Points on a hilly landscape, in no order, each with its height.
A climber steps from a point to the highest of its 3 nearest points, and stops where none of them is higher. Distance is the straight distance between rows; heights are no part of it.
duz height 5.43: [103  94  94 100 100 134 130 125  92]
Fuli height 0.86: [143 227 111 100 130 145 126 142 133]
mar height 7.62: [124 192  95  83  99 116 105 138 161]
goz height 5.02: [121 155 115 142 157 139 100 159 129]
rogob height 4.25: [142 156 173 168 166 134 105 136 157]
Fivi height 6.59: [129 107 164 173 153 145 131 126 117]
zoked height 6.01: [125 101 144 166 153 151 137 131 105]
dovu height 0.15: [138 118 202 168 147 128  92 100 153]
malo height 5.23: [139 205 107 105 145 136 107 148 141]
zud height 5.53: [129 149 146 162 166 135 108 150 143]
Dasep height 2.28: [159  83  83 115 123 121 161 109  78]
lupuz height 1.38: [198  75 115 167 145 126 172  98  96]
gep height 0.97: [148 153 203 163 157 123  96 106 166]
Peka height 6.83: [101 150 104  90  85 100 108 151 186]
Guka height 7.15: [136  94 188 180 144 144 133  93 122]
gasu height 7.34: [132 195 105 117 152 132 105 149 144]
Rigu height 4.26: [146 198 140 147 168 131 118 148 148]
vudam height 4.21: [120  82  93  94 101 123 145 114  90]
Vik height 6.54: [114 172 102  85  83 105 109 145 183]
lub height 1.04: [179  81 133 172 145 136 171  94  99]
buna height 2.40: [138 219 104  93 127 139 122 142 139]
zadi height 6.56: [125 212  98  78  94 132 119 135 160]
Bul height 8.12: [118 162  98 107 127 122  90 147 138]
mor height 5.26: [123  82  97  83  83 117 152 108  96]
vutaf height 5.88: [105  71 134  94  70  71 208 139 140]
buk height 7.54: [129  98 161 180 151 148 138 122 113]
Kizit height 6.75: [122  69 115  82  62  84 176 112 127]
tasa height 1.62: [184  82 105 157 143 125 175 102  87]
nuro height 7.50: [100 119 103 118 125 137 106 141 108]
Sede height 1.92: [171  85  97 139 143 127 168 105  76]
gobaz height 7.77: [112 158 103 116 138 130  91 153 131]
sefe height 4.04: [115  90 100 109 115 139 142 120  80]
zibat height 2.72: [135  89  88 112 120 133 154 107  78]
gari height 3.52: [143 215 116 109 141 143 119 145 135]
Beg height 6.39: [128 138 151 167 161 140 114 144 133]
beter height 4.18: [123 100 119 137 138 148 144 131  88]
meli height 4.48: [135  86  93  91 100 114 155 103  89]
fomug height 2.49: [164 189 193 155 163 125 112 115 176]
Teno height 2.02: [136  90 108 135 135 145 154 119  85]
Teb height 3.13: [156 174 178 161 165 128 111 128 168]
Povi height 7.14: [130 107 180 182 152 142 126 115 127]
ravep height 3.06: [142  93 146 166 145 150 156 116  98]
Fur height 7.93: [115  77 109  81  66 100 163 109 120]
tiv height 6.24: [108  83 102  88  84 117 146 111 110]
mimam height 5.41: [110  93 100 110 123 145 132 128  90]
Sizof height 5.65: [140  93 167 177 145 152 151 108 109]
kud height 3.97: [133 167 125 147 166 135 108 151 137]
bub height 6.51: [ 91 105 102 100 102 131 117 135 109]
tusi height 8.57: [104 144 101 110 126 130  92 143 132]
meb height 8.00: [102 131 103 117 129 140  99 147 120]
Gokuz height 1.16: [170  82 124 166 142 138 166  98  91]
Sar height 7.91: [132 101 195 174 145 141 114 100 134]
bati height 5.45: [ 93  84 109  86  77 118 138 120 113]
munu height 0.37: [139 137 203 166 156 128  97 104 160]
vob height 8.19: [100 141  97  99 107 117  93 146 148]
fikol height 4.15: [138 182 124 142 165 133 108 153 144]
kotaf height 6.70: [108 106 116 134 140 147 127 139  96]
vupev height 6.57: [129 115 168 177 158 146 117 125 134]
gido height 5.01: [ 85  86 119  89  69 105 146 134 144]
Lur height 2.21: [131  94 124 144 145 151 152 122  83]
vadef height 7.99: [ 88 121 104  90  97 114  97 144 146]
Pada height 5.09: [ 85  81 132  92  69  89 167 148 157]
toz height 0.49: [159 164 206 150 154 120  87  95 173]
rosoz height 2.68: [158 197 170 152 164 136 128 135 161]
Fus height 5.75: [132 131 183 176 163 131 104 127 149]
Zer height 4.76: [140 166 143 160 168 135 107 148 146]
buved height 7.61: [ 88 109 109  94  85 111 109 140 139]
depi height 7.40: [145 210 124 119 151 138 119 146 141]
sepu height 6.02: [ 91  74 124  84  63  97 162 129 135]
Mozog height 3.62: [137 214 102  99 131 137 115 142 138]
besed height 7.92: [117 117 141 161 157 146 124 143 115]
bagat height 1.15: [156  89 133 163 145 143 172 106  89]
Fezot height 1.33: [164 172 204 147 160 122 100  94 177]
nenu height 2.38: [ 80 104 126  95  75  96 134 149 173]
soneb height 6.79: [111 133 118 145 155 141 112 150 120]
non height 6.04: [129 204  98  89 118 133 106 138 149]
zive height 7.13: [127 183  97 114 139 129  94 146 141]
midus height 3.51: [150 172 164 167 168 130 112 133 162]
beke height 5.16: [142 200 123 130 158 140 117 149 139]
levod height 7.98: [112 171  97  88 107 116 100 141 154]
nobup height 8.17: [109 114 118 145 152 147 119 148 108]
bas height 7.22: [ 87 100 107  92  82 119 115 134 132]
rekov height 2.51: [154 169 187 162 163 121 104 123 172]
fufi height 7.37: [ 98  73 128  88  61  86 185 139 142]
sofu height 5.57: [ 79  99 117  96  74 106 126 138 157]
zuga height 6.88: [101 110 100 110 116 138 121 134 101]
fufu height 0.58: [160  84 153 181 142 142 167  98 101]
Vibos height 6.50: [129 117 186 180 154 134 112 116 142]
limu height 1.21: [145  84 101 133 136 144 162 117  78]
Kas height 7.42: [ 92 128 107  91  82 103 106 144 166]
duzu height 2.09: [184  77  85 132 143 119 165 104  79]
Beb height 6.03: [134  76  92  79  77  95 166  98 102]

For each start below, name the point where the climber stops.
toz: Povi
rogob: Povi
levod: tusi
Mozog: gasu
sofu: tusi
munu: Povi
fikol: depi
mimam: tusi
Beg: nobup
zive: tusi
Rigu: depi

Two climbers start at each pair of points below. Name the first point that both come to, or write -.
ravep and beter: nobup
non and Kas: vob
buna and Vik: -
Teno and bagat: nobup
